Each row is a point on a landscape with many peaks, with its height.
From any point a climber steps to the highest of the 2 points nearest to it. It stops when none of these is higher. Distance is the straight distance between rows; heights are no part of it.
q201 height 2.1: [ 54  -6  -4  11   5  18 -57 -31   3 -26 -23 -27  15 -47  -7  12  11   6
  13  32   0  -4   4 -22 -14  -4 -33   0  17   3  16  -3 -26   3 -30]
q404 height 31.9: [-14  18  -8  -9   7 -17  44  30 -19   1  -2  23  -6  25 -14  10   9  -5
 -12   6  -8  17   6  15   6  24  48  -5 -10  10 -12   8  16   1  15]
q957 height 14.5: [-14   6   7  20  -5 -11 -19  11  17  -2   6  -8  10  -8  30   8  -9  12
   2 -23  12  -6  25 -10   9  20 -33 -14  25 -14   8  15  24  13  -4]
q965 height 13.8: [-21 -10  -1   3   3 -11  27 -11  10 -16  20 -24   9  29   0 -20  11  36
  24 -43  15 -19 -22  -6   8 -30   8  12 -25 -29  -2 -28  22 -25  37]
q447 height 24.7: [ 21 -14 -16   2   9  19  -9 -19  -3  -9  -2  -8  25  -4  -2 -12 -14 -11
   5  20 -16 -20   1  -5 -10 -17 -14  -4 -21   9  -8 -21   8  22  11]
q481 height 28.4: [  9 -43  27 -17   1  53  -1 -53  27  13   7  -3  32   4   2 -39 -12   9
  23 -45   8 -14  10  24  -7 -40 -10   0 -37  -1  -2 -47  -3   7  17]
q111 height 15.5: [ 51 -15  -8  -9   4  41  -5  -9  21 -10 -16   4  17  24 -10 -17  24 -23
  -5   1  14   2  35 -18   3  13   5 -15  -9   9  10  -8  29   2  12]
q73 height 33.3: [ 28 -40  -4 -40 -16  -1   9  18 -18   7  12  49  26   9 -16 -27  -7 -59
 -31   0  -8 -30 -25  12 -25  -5  12  14 -21  14 -20 -10   1  50  11]
q623 height 43.8: [ 12   5   4 -15 -24 -39 -12  23 -37 -26  -1  23 -10 -39 -22   8  17  -3
 -15  12  -2   4 -61  -2 -15  -6  10  32  31  -5   0   5 -60  10 -25]
q32 height 32.4: [ 19   9 -48  14  16 -17 -13  19 -43  19  -1  -3 -22 -11 -10  14  -7 -31
 -10  80 -29  -6 -44 -24 -30 -10 -17  15 -28   4 -20   6 -24   1  -7]
q629 height 41.4: [ 19  15 -18   1   9 -10 -20  29  14   1  23 -23 -51  28  -1  -1  48  13
   5 -20  46   5  11 -42  24   4   9  -5   7 -33  20  13 -29 -72   9]
q246 height 46.8: [-23   0  14  14 -12  -7  16 -10 -17  -3 -26  26  11 -25   6  10 -48   2
 -15  27 -36   8  -1  28   8  13   1  -5  24  32  -9  18  18  36 -21]
q173 height 63.5: [ -5  24  11  14  16  40  11 -31  20  12 -37  -6   2   0   0  10 -21  12
   9  38 -26  33  44  22  -1  10  23 -27   0  28  -5   1  27   0  -9]
q716 height 61.7: [ -5  36 -62  24  16  -4  44  18 -43   2   7 -23 -32  32 -27   1  29  -7
 -15  60 -14  15 -37 -13  20  -5  20  19  -5  11  -3   6  16 -34  14]
q436 height 10.9: [-27 -15  31 -12 -22  -8  34 -35  19 -12  -2 -10  15  16  -5 -18   8  36
   7 -51  16  -6 -35  12  -1 -25  29  27  -1 -23  -1 -27  13  -8   9]
q976 height 21.8: [ 15 -17  30  -9  -1  18 -39  10  36  30  13   7  -1  -5  24  11   4  -3
  18 -54  46   9  57  -5   1  15 -12 -34   2 -14  16   2 -21  -8  -3]
q456 height 56.0: [ -8  24 -43   4  11 -13  35  17 -39  -5  15 -16 -35  30 -35  -2  27  -3
 -10  28   0  19 -46   0  13 -19  37  23 -19  -6  -9   6 -21 -44  14]
q899 height 23.7: [ -5  41 -26  17  17   6  48  14 -21  18 -16  -2 -22  20 -10  18  -4 -14
 -13  74 -39  18   1   0  -5  23  31  -5 -17  33 -10   3  30  -3   4]
q218 height 44.4: [ 10  -4  26 -32 -15 -11  16   7  -8 -23  -4  24 -12  12 -32   3  25   1
  -3 -27  22  26 -12   8  -1  -1  61   7   0  -5  -1   5 -43 -26  -4]
q302 height 32.2: [  8  -6  39 -14 -23   5  -8   6  13   0 -18  42   2  -9   1  15   6 -12
  -9 -53  34  37  51  16   7  42  20 -21  26  -3  14  29 -11  18 -21]
q912 height 16.1: [-40  10   1  19   0 -19  26 -21   1 -27  17 -44   2  10  -1  -2  13  63
  30 -39  12  -3 -26  -2  26 -27   0  22  -1 -27  12 -16  10 -36  15]
q875 height 19.7: [ -3  54 -16  12  25   9  25  14  13  28  -2 -30 -46  18  -2  13  10 -25
   9  85 -30  13  12 -23 -13  24   2 -13  -8  28  -1  11  40 -24   3]
q60 height 64.4: [-66  22   4  25 -17 -50  25  19 -28 -21  20  -6  -3  -6  16  15   0  43
   3 -37   4  -5 -33  11  28  10 -13  24  45 -26  14  18   9   9  -6]
q829 height 52.6: [  5  11   2  15 -19 -18  10  13 -27 -18 -26  32   2 -37  -2  21 -14  -2
 -22  33 -22  14  -4   3   5  36   4   1  47  26   5  27   8  35 -29]
q939 height 29.0: [  7 -10 -32   1   3 -31   1  26 -29 -14  19  -2  -2  14  -5 -13  13 -10
  -5   8   2 -24 -43 -22  -7 -19 -12  21 -10 -21 -15  -9  -5  -7  20]
q480 height 6.2: [ 30 -24  -4 -16   5  -6 -35 -24 -12  -7  10 -20  -2 -17 -17 -11   0 -13
   8  14   0 -21 -37  -9 -36 -41 -12  15 -32 -16 -12 -20 -61 -21   1]
q34 height 57.6: [ 26  15  -8  24   4  11 -20  -8  25 -21 -11 -34  -1  -5  11   2  22  12
  12  18   9  -4  19 -38   7  15 -31  -8  24  -1  20   0  31 -11  -4]
q632 height 33.6: [ 15 -53  22  -5 -16  45  -4 -48  26 -14   4  -2  43   1   5 -43   2   9
  11 -70  20 -23   5   1   5 -27 -34  13 -15 -14  14 -32  20  19   9]
q729 height 25.6: [-44  33  13  15   6   0  38 -38  -4 -22 -22 -21  -5  -3 -20  17  -5  57
  18   6 -22  39 -11  27  25 -19  33   5  12  15   1  -7   7 -25 -11]
q806 height 15.8: [-36  10  14 -20  11 -12  19 -13  -6  23  10  -7  -8   3  -8  10 -35   3
  15  11 -15   7 -19  29 -28 -36  33   2 -59  -5 -31 -23 -37  -4  11]
q473 height 59.2: [ -5  13  14  23 -25 -23 -23  -1 -20 -29 -24  14   2 -53   4  27  -7  12
 -10   6  -3  18  -3   1   0  22 -19   7  55   2  13  33 -19  30 -42]
q954 height 11.5: [ 21  31   9  -6  21  17 -22   2  40  26   4 -34 -53  10   4  17  23 -15
  30  36  13  20  34 -26 -19   5  11 -25 -12   4   9   9 -20 -53  -2]
q490 height 82.0: [-19  10 -30   7  15 -23  32  31 -12  -3  20  -8  -2  41   7  -4   8   5
  -4  -1  -1 -16  -9 -12  11   4  11   0 -19 -12 -11  -7  38 -10  36]
q314 height 29.8: [-40  21  22   2 -21 -11  58 -29 -11 -27 -24   4   1  -3 -23   5  -4  36
  -8   5 -25  28 -38  31  17 -11  40  22  28  15  -1  -6  13   3 -18]
q131 height 54.0: [-24 -15   0  14  -3 -10  22  14   0   0  12  10  23  20  31 -12 -31   1
 -14 -32  -3 -22  23   9  17  20 -15 -11   8   0  -4  11  59  32  20]
q350 height 26.6: [ 11   9 -10  -4  28  27 -19  -2  18  36   5 -13   0   7  11  11 -17 -27
  10  32  -6  -6  27   5 -20  -5  -5 -26 -43   8 -11  -7  -2   3   7]
q634 height 17.1: [  4  -8  11  11  -6  -6 -18 -18   7 -27   5 -24   7 -14  -1  -1  14  40
  27 -39  24  -3  -2 -19  10 -12 -14   5   2 -27  18 -11 -18 -23   1]
q752 height 54.7: [-37  46 -29  15   9 -21  22  10 -22 -18  22 -37 -24  11 -24  17  28  42
  15   4   9  15 -33   1  36 -12  26   5  16  -9  22   3 -23 -46   5]
q124 height 28.8: [ 22 -49   4 -10  -1  35  -7 -15  23   1  20   0  33  23  14 -30   7   2
  24 -68  33 -22  25 -10  10 -19 -25 -11 -32 -22  10 -30  18   2  25]
q596 height 25.7: [ 21 -39   1 -27   8   1 -41  25   5  23  38  21  25  -5  14  -4 -15 -38
   5 -35  18 -33  11   9 -18 -19 -29  -9 -30 -13 -11 -10 -39  28   7]
q878 height 51.6: [ -1 -16  14   5   3  52  15 -57  16 -16 -32  -2  34   7  -5 -26 -18  17
  12 -12 -14  15  24  21   8 -13   2  -7  -9  17   1 -17  38  16   6]
q62 height 37.7: [ 18  22  -2 -15  12 -14 -27  44  15  18  20  -8 -58  15  -2  17  42 -13
   2   3  34  14  15 -30   0  19  24 -12  10 -19   9  23 -50 -63  -2]
q169 height 38.5: [  4 -50  29  -6 -24  51   0 -45  15  -9  -8  19  46  -1   9 -38 -15  -5
 -11 -51  -2 -13  15  28   6 -15 -32  13  -1   8   7  -7  29  45  -5]
q407 height 6.5: [ 37 -15 -18  -4  -7  -2  -8  29  16 -19   6  -1  -3  36  -1 -17  46  -7
  -5 -40  43 -11  17 -45  20  23  -7  -1   3 -29  15   3  23 -20  16]
q248 height 22.5: [  2 -36  33 -14 -30  12 -25   0   6   3   6  47  30 -16  15  -1 -13 -25
 -16 -67  25  -2  34  25   1  13 -23  -6  17  -5   9  26 -15  46 -20]
q257 height 22.0: [-55  13  27  20  -1  -7  17 -38   8 -15 -25 -13   4 -12   2   9 -19  58
  18 -32 -10  32   4  27  21 -17   5   3  20   0   2   5  15 -19 -13]
q896 height 34.7: [ -4  -1  22 -21 -27  -2  55 -17  -7 -30 -23  18  11  16 -36 -13  19   9
 -17  -7  -7  14 -36  20   0  -4  56  25  10  10  -5  -9  11   8  -4]
q297 height 48.5: [ 15  13 -17  -5  -8 -40 -28  59 -34 -14   5  21 -16 -28  -3  15  26 -14
 -16  13  11   2 -31 -22  -2  21  -4  16  36 -13   5  22 -49   2 -19]
q271 height 68.3: [  6  22 -64  27  14 -13  31  36 -33  13   3 -13 -29  30  -2  -1  16 -21
 -24  71 -28  -5 -30 -33   9  16  -9  13  -1   9  -7   1  35  -9  16]
q959 height 32.6: [-43  18   1  -9 -20 -40  53   8 -30  13   5  15 -14   2 -17   5  -8  12
 -19  23 -30  -3 -77  21 -10 -20  39  34   2  10 -16 -23 -15  14  -1]
q240 height 69.3: [-54   9  -6  43 -14 -36  44   5 -25 -29  12 -19  10  15  27  -1 -14  44
   2 -23 -14 -19 -27   5  31   6 -22  21  34 -15   9   6  60   8  10]
q414 height 41.5: [ 38  31 -31  14   2  -4   9  33 -21  16 -18   9 -36 -15  -9  18  19 -35
 -21  96 -38   7 -18 -35  -9  42  -9   8  35  33   6  17  15   5 -19]
q590 height 38.1: [-28   2  13  35  -7  -3 -28   2  10  17  -6   1   7 -28  42  10 -50  -1
 -17  10 -17 -13  31   8   9  24 -47 -18  44  18   9  37  28  26 -18]
q205 height 11.6: [-34 -10  16 -10  -9  -2  19 -44  11  16  -3  -6  18 -12   2 -14 -36  15
  -8  12 -27 -23 -42  31 -30 -42  13  19 -22   8 -25 -39  -3  23   5]
q145 height 54.4: [  6  37  -1  24  13  16  10 -25   0 -12 -37 -18  -5 -17 -12  20  -3  22
   3  59 -28  27  13   3   5   9  16 -10  19  28   3   3  14  -3 -19]
q138 height 73.0: [-10   9  -6  13  10   5  19   0  10  -6   0 -14   9  21   7  -2   4  20
  10 -10   3   0  21  -6  14   3  11 -13  -9  -6   0  -5  35 -10  21]
q616 height 23.1: [ 51 -24 -26 -11  -5  -1 -39  26   7  -6   6  14  10   0   6  -6  15 -44
 -21   2  15 -28   8 -33  -5  25 -36  -4  11  -4   6   5   5  26  -4]
q295 height 60.5: [-22 -32  25   8   4  53 -14 -66  23   8 -22  -6  38 -10  17 -32 -33  30
  16 -39 -17   5  30  36   9 -31 -39  -4  -8  13   8 -14  25  12   0]
q913 height 24.2: [ 40 -34 -20  -4  15  33 -20 -19  21   0  10 -21  16  25   4 -24  14  -6
  21 -20  24 -25  17 -24   0 -23 -26 -10 -46 -20   4 -31  10 -18  28]
q604 height 20.5: [ 29 -25 -11   1   3   3 -17 -19   6 -25  12 -27   7  10  -6 -22  19  17
  22 -27  22 -20  -8 -32   1 -30 -15   7 -24 -27   6 -25  -8 -32  22]
q823 height 66.8: [ -7 -18  12   0  15  36 -19   0  32  37  14   8  24  11  33 -11 -21  -7
   2 -31   6  -9  53  18  10  -1 -30 -31 -12   6   1  -2  23  24   9]
q802 height 27.7: [-20  37 -36   1  15 -18  52  44 -35  25   5  14 -33  29 -21  20  10 -16
 -22  45 -20  21 -13   2   5  25  43   5 -21  15 -14  14   6 -16  12]
q398 height 14.4: [ 18  36  10 -15  15   7 -27  17  44  18   4 -26 -50  -7   3  14  24 -38
  35  53  -8  12  29 -32 -22  24 -19 -23  19  22   7  18  10 -28 -12]
q870 height 17.0: [ -2  19   8   8 -12 -18  -7  32  22  -7   8  -2 -14  -5  25   8  20 -10
  -8 -15  20  -1  30 -32  11  52 -30  -8  48 -11  23  28  33  10  -8]
q714 height 29.3: [ 28 -37 -15 -36  -6 -16 -20  42 -11   9  25  39  16   9   0 -11  -2 -54
 -20 -22  15 -31  -9  -1 -21   3  -4   5 -20  -8 -20   2 -25  28  14]
q860 height 44.3: [ -4 -25   2 -29 -18 -21  47  25 -16 -15   5  41  15  27 -15 -20   8 -23
 -28 -27   4 -12 -18  11  -2  18  37  14  -8   0 -12   1  32  32  25]
q44 height 26.5: [ 19 -34  28 -20 -20  15 -16  10  18   7   5  34  19   2  12  -5   9 -18
  -2 -78  48  10  49   6   6  23  -3 -20   7 -16  15   9 -11  21  -5]
q684 height 36.9: [ 30  18 -46   9   9  -9  10  33 -45  18 -13  21 -33  -4 -24  15  14 -38
 -25  81 -27  15 -33 -23 -18  20   7  20   1  20 -13  19 -11  -2  -9]
q625 height 53.0: [  4   9  -5   9 -10 -39 -32  28 -21 -19   6   6   0 -36  12  17   2   8
  -5   6   7 -10 -18 -17  -3  15 -28   8  36 -16   6  14 -22  19 -18]
q273 height 40.4: [ 18  18 -24 -13   7 -26  -2  60 -18  16   1  29 -32   1 -11  17  25 -38
 -30  32   0   8  -6 -20  -8  41  17   6  15   6  -5  25 -14  -1  -5]
q549 height 47.1: [ 30  34 -10  23   7   7  -9   3  -7  -2 -31  -5 -16 -32  -9  22   9  -5
  -4  82 -31  14   1 -21 -11  25  -5  -6  35  32  10  13   7   7 -30]
q776 height 69.2: [ -4 -31  26  17  -7  52 -33 -74  11 -12 -36  -4  40 -36  13 -23 -31  17
   1 -16 -22   2  29  28  11 -19 -58   4  19  23  19   6  16  27 -26]
q927 height 62.0: [-27 -38  38  10 -30  30 -22 -77   7  -9 -41  11  36 -40  10 -25 -51   7
 -19 -11 -36  -7  -4  39   2 -26 -46  24  27  33  16  11  13  35 -35]
q975 height 3.9: [ 30   1  -5 -19  -7  -6   2  38  36  -2   6   4 -24  36   1 -12  51 -34
 -16 -20  31  -2  35 -45  16  55  -8 -11  19  -5  17  10  53 -11  14]
q380 height 18.9: [  5 -19  20 -16 -13  -7 -32   3   0   1   6  29  19 -35   6   7 -22 -17
  -5 -25   5  -7   8  20 -12  -2 -12  -8   9  -1  -4  10 -32  38 -16]
q232 height 38.6: [  9   0  29 -27 -14  -6  13  19   0 -10 -10  34  -9  10 -19  14  29   1
  -5 -47  33  35  29   4  11  32  57 -13   7  -7   9  22 -22 -16  -6]
q135 height 33.5: [ 10  21  10 -14   9 -20 -33  33   5  16   6   9 -28 -14  -2  34  11  -8
   6   1  20  17  14  -7 -16  18  26 -18   5  -9  -4  18 -62 -24 -15]
q790 height 63.0: [-26  31  13  18  21  25  19 -21  31  13 -20 -20  -6  19  10   6  -6  36
  19  -1  -1  31  50  10  18   5  20 -31   0  10  -2  -2  42 -24  12]
q931 height 49.0: [-32 -18   4 -13 -11 -29  42  23 -16   1  18  30  17  16  12 -15 -29  -8
 -18 -28  -8 -20 -13  23   2  10  16   5  -5   0 -20   0  39  40  25]
q778 height 17.5: [ 18 -22  23  -3  10  32 -37 -21  27  19   5 -18  -1 -10  14   2   0  21
  35 -42  37   8  48  -3  -1 -10 -11 -33 -20 -18  17 -19 -32 -30   0]
q844 height 8.9: [-26   2   3   9   6   2  25 -36   1  -8 -10 -15  14  -2  -5  -8 -24  24
  11  14 -29  -4 -16  21  -7 -28  11   7 -20   7 -19 -26  16   4  10]
q991 height 30.9: [-16   5  -8   4  25   5 -26  23  14  53  27   0   4  -7  32  17 -45 -27
   2  22 -15 -25  28  15 -15   2 -23 -28 -24  11 -19   1   1  28   5]
q640 height 75.4: [  2 -14   8  15  11  32 -45 -13  38  23  11 -19  23 -17  34  -3 -16  10
  17 -31  13 -14  47  -1   9  -8 -55 -25   0  -6  11  -7  13  13  -4]
q567 height 11.9: [ -5   5  -6 -20  23  23  11 -12 -12  28   2 -11  -5  17 -11   7 -27 -27
  10  33 -12  14  -1  21 -34 -24  29 -11 -84   4 -27  -9 -24  -6  13]
q550 height 44.2: [  1 -34  18  19 -18  55  11 -65  13 -33 -30  -1  43   4   3 -42 -11  14
   5 -42  -2   2  22  10  16  -6 -31  10   9   6  18  -7  60  26  -2]
q417 height 36.3: [ 11  15 -21   1   6 -15   9  30 -20   1  -3  16  -7   2  -9   8   5 -17
 -16  30  -9  -1  -5  -9  -5  18  13  -2   0  10 -10   7   5   7   4]
q585 height 9.0: [ 16 -18 -21 -10   2  -8  19  19  -1 -20  14   0  -2  47 -13 -24  35  -3
   1 -37  29 -13  -5 -23  17  -7  18   9 -25 -29  -3  -5  18 -27  36]
q268 height 59.3: [-34 -22  14   2   0  17  12 -15  12  10   6  16  31  16  23 -19 -34   7
   2 -50   0 -10  30  30  14  -6 -13 -15  -9  -1  -6   1  41  23  17]
q279 height 36.1: [-14   5  -2  -7 -23 -45  14  13 -38   8   5  21  -8 -30  -9   6 -11   2
 -17  40 -31 -15 -82   4 -28 -23  11  34   8   7 -13 -16 -40  26 -10]
q635 height 10.5: [ 60 -12  13 -15   0  36 -27 -24   6 -14 -28  10   4 -13 -24   7  17 -14
   7  14  11  25  23  -2 -12   3  27 -15  -2  12   9   4 -36  -8 -18]
q682 height 42.1: [-43 -16  19  29 -11   6  -5 -15  -8  10 -23  19  19 -18  32  -3 -69   2
 -22   4 -36  -5  20  37  20   6 -24 -13  22  35   3  32  33  31 -16]
q262 height 38.0: [ 15 -21   1 -26 -14   2  36  11 -24   2  -7  52  19   2 -21 -13 -19 -42
 -30  19 -23  -5 -11  21 -17  15  35   6 -13  30 -19   1  12  48   6]
q387 height 5.5: [ 48  13  -2   9  18  14 -55 -22  15   1 -16 -41 -21 -29 -10  23  21   4
  24  49   3   9  11 -26 -19  -4 -11 -12   4  -1  14   2 -47 -37 -25]
q657 height 32.1: [  8  -6 -18   8  -8 -17  20   7 -21 -33  -3   4  13   7  -8  -9   9   2
 -12  10  -6 -13 -30 -14   2   0  -2  15   8   1  -1  -5  21  16   7]
q311 height 59.7: [-32  29 -12  11  -2 -41  11  33 -23 -21  25 -10 -10   2  -2  16  21  31
   6 -14   8   3 -30  -2  23   5   6  12  26 -23  12   7 -12 -12   0]
q116 height 18.3: [ 14 -46  32 -23   6  44 -26 -11  19  30  25  27  34  -1  21 -18 -15 -12
   6 -58  10 -18  35  37   3 -26 -31 -11 -27  -2  -5 -20 -22  33   1]
q971 height 25.2: [-18  45   9  -2  11 -10  17   5 -10   2  -9   1 -24  -4 -24  36   5  21
  10  25  -5  42   3  19   7   3  50 -10  -5   9  -6   7 -41 -33 -12]
q450 height 18.7: [-59   8  16  15   1 -19  20 -47   8 -13   0 -37   8 -13   8  -6 -17  69
  26 -31 -12  -2 -26  17  10 -35  -9  17   4 -16  -4 -20  14 -22   6]
q399 height 26.2: [ 30 -23 -36  -9  -3 -31 -29  42 -17 -18  14  12   5   7   0 -13  21 -30
 -18  -8  21 -28 -23 -35  -2   5 -25  16   8 -26  -7  -1  -8   8   9]
q864 height 22.9: [ 18  -2 -34   6  20   0 -21  20   8  18  12 -13   0  15  12   2  -8 -30
   0  32  -5 -26   6 -19 -14   2 -25 -12 -27  -2 -11  -9  13   6  15]
q17 height 49.8: [ -7  15   1 -21  -2 -12  35   8 -22  -8   2  12 -20  22 -36   2  17   0
  -3   0   2  18 -31  14  -1 -16  63  14 -19  -3 -16  -2 -35 -33   8]
q180 height 16.3: [-15 -27  18   3 -19 -13 -21 -10  -9  -2   5  21  26 -42  17  -6 -44  -7
 -13 -14 -12 -22 -13  20  -6 -12 -37   8  22   8  -6  11  -6  53 -16]
q557 height 75.2: [-24  27 -56  14  21 -34  30  57 -29  14  28 -10 -28  41   8   2  18  -8
 -15  25  -7 -13 -22 -21  16  20  -1   7  -4  -9  -6   0  32 -19  30]
q9 height 11.8: [ 39 -19 -33 -10   4  15  17  10   1 -14  -6   4   6  50 -16 -30  33 -25
 -13  -5  17  -9  10 -24  12   8  14  -1 -24  -5  -7  -7  40 -11  27]
q148 height 45.8: [ 18  24 -40  17  13  -1  -6   7   1 -25  12 -43 -34  27 -14  -7  57  27
   6   2  28   2 -16 -37  40  -9  -1  12  18 -25  26   7 -10 -64   8]
q555 height 20.6: [ 28 -24  18   2 -10  43 -11 -23  22 -10 -22   6  23   0   6 -10   9   4
  10 -39  27  17  45  -1  12   9  -6 -17   4  -3  16  -2  17   8  -3]
q293 height 13.9: [-18  22  11  23   5 -13 -21  -9  14  -7  -4 -28  -2 -20  16  20   1  44
  21 -17  11  13  20 -11   7   4 -19 -12  21 -15  11   3  -4 -15 -10]
q713 height 21.6: [-29  61  -8  -1  19 -16  21  40  -2  28  10  -6 -45  21 -11  35  21   6
   1  29   0  30   9   2   6  23  44 -11  -2   5  -1  17 -19 -42   0]
q647 height 22.1: [ 27 -39   7 -21  21  33 -44 -15  14  32  29   1  25 -11  15  -5 -16 -23
  16 -18   4 -25  20  22 -17 -33 -34 -10 -46  -3  -8 -27 -44  17  -1]
q360 height 13.1: [  5 -13  34  -6   7   7 -49 -25  18  13  -2  -1   5 -40  11  20 -19  16
  27 -32  21  18  32  16  -9 -11 -10 -26   1 -10   6   0 -59 -10 -20]
q189 height 16.9: [ 10  46 -13  10  16   5  -3  14  25   7   1 -37 -44   3   2   6  29 -21
  16  73 -20   3   6 -41  -7  22 -26  -8  24  20  11   8  29 -30  -6]
q87 height 23.6: [-14 -27  33 -27   1  21   7 -45  22  17   5  -2  13   6  -5 -19 -21  10
  17 -32   5   0  -6  27 -17 -41  25  -1 -43  -7 -15 -38 -28  -6  15]
q615 height 32.8: [ 15 -21   8 -15  -6  32   9 -19 -10   4 -13  43  29 -15 -10 -14 -34 -30
 -18  29 -33  -3   4  33  -8  -2  11  -5 -12  42 -15  -1   8  54  -8]
q699 height 19.8: [ 32  11  -7  -7  -8 -13 -23  39  13  -5  -2  11 -13  -6   6   7  29 -32
 -19  21   9  -5  12 -35  -2  47 -22  -5  38   4  16  20  15  11 -14]
q871 height 15.6: [ 34 -19  35  -8 -16  37 -12 -40  12 -23 -31   7  10 -12 -15   0  14  19
  18 -34  26  34  32   1   5   4  21 -13   7   0  18  -3 -20 -15 -20]
q651 height 34.4: [-33   8   8  11  11 -16 -29  25  14  48  14  12  -4 -25  41  19 -55 -11
  -9  11 -14 -14  33  20  -5  16 -24 -30  17  17 -14  24   5  27 -11]
q619 height 7.9: [ 15  18 -25   3  28  18   5  -5 -18  21  -5 -33 -31  26 -15  10  -3 -25
  -1  58 -11  24  -6  -7 -22 -18  24   1 -68  -2 -20   7 -14 -32   6]
q110 height 19.0: [-37  59 -20   4  23 -29  11  53  11  37  34 -23 -52  22  11  25  19  -6
   6  28   0   5   6 -13   3  22   6 -10   1  -5  -3  12   7 -37  17]
q577 height 39.8: [ -9  -1   9  -9 -17 -46 -21   9 -20 -10  12  -1   2 -38  -4   3  -3   9
  -4   4  -6 -21 -61  -1 -26 -23  -6  29  12 -15  -7 -14 -52  12 -10]
q253 height 8.3: [-58 -16  42  -2 -39 -24  34 -29  12  -7  -8  10  14   6   5  -7 -10  30
 -15 -63  10  -6 -37  29   0 -10  14  33  26 -23  -1   0  17  16 -11]
q340 height 28.7: [ 23 -26 -11 -10   6  30  -7 -13 -13  15   7  20  28 -12   2 -13 -36 -39
 -11  37 -30 -30  -7  21 -18 -21 -18   0 -30  28 -17 -16   1  52   2]
q161 height 75.0: [-45  22 -27  27   8 -31  37  28 -13 -17  29 -28   0  34  15   3  12  41
   9 -20   0 -16 -16  -7  34   2  -2   7   8 -25   8  -5  43 -16  27]
q231 height 65.7: [ 17   7  -2  19  18  30 -38 -29  39   8  -4 -41   7 -16  22   0  -6  15
  25  16   0  -9  38 -19  -2   0 -43 -23   4   3  15 -13  24  -5  -3]
q328 height 29.2: [-11  18  14  -4   1 -24  -7  12  -6  -6  -3   8 -10 -24 -12  27  -4  16
   8  -2   1  20  -4  16  -5  -1  25  -2   5  -3  -9   6 -45  -8 -18]
q900 height 44.6: [  9  22 -30 -10  11 -38 -36  71 -18  21  18  14 -44 -15   2  26  26 -32
 -16  28  14  -1 -19 -24 -12  26  -3   7  24 -17  -5  25 -49 -20 -13]
q348 height 19.4: [ -5 -17  19 -35   0   6   5 -24   6  25  18  -6   0  12 -13 -12 -19 -17
   7  -7   4 -11 -23  22 -38 -40  35   7 -63 -14 -25 -32 -54 -14  15]
q863 height 39.7: [ -9  -4   9 -33 -25 -30  58  24 -28  -8  -1  39  -1  19 -30 -11  19 -13
 -28 -10  -4   1 -51  16  -6  10  56  30   3   4 -14  -1   2  13  11]
q500 height 56.4: [-54 -25  36  21 -36   9  -3 -53  -6 -15 -55  23  23 -27  14 -10 -64   6
 -25  -5 -42   5  -1  40  12  -9 -30  13  35  37  15  34  24  28 -35]
q419 height 9.4: [ 10 -13  18 -12   5  -3 -31 -32   4  -5   1 -11   7 -34  -7   7 -12  14
  24  -6   1  -3  -6   7 -22 -25  -7  -2 -14  -6  -4 -18 -52 -11 -10]
q313 height 14.0: [-29 -17  15  -7 -18 -27   8 -10  -5   1   8  12  18 -21   8 -10 -34   6
 -10  -6 -16 -24 -38  19 -13 -21  -3  17   5   1 -17 -11  -1  36   1]
q664 height 51.0: [ 32  10 -31  26   5   4 -14 -11   6 -39  -7 -44  -4   9 -10  -7  46  26
   8  10  13  -5  -8 -42  25  -7 -20  13  13 -15  23  -6  15 -34   4]
q215 height 8.6: [ 38  12  -1   4  16  15 -31 -15  15  -1  -7 -32 -36   3 -11  14  25  14
  21  21  19  15  21 -28  -6 -10  14 -14 -12 -10  14   3 -43 -62  -6]

Where does a climber stop that starts at each point below?
q965: q640
q957: q473
q713: q640
q959: q640
q302: q490
q215: q473

Write out the way that a climber takes from each point below.
q387: q215 q954 q398 q189 q875 q899 q802 q404 q417 q273 q900 q297 q625 q473
q436: q965 q912 q450 q257 q729 q314 q896 q863 q860 q931 q131 q268 q823 q640
q864: q350 q991 q651 q590 q682 q246 q829 q473
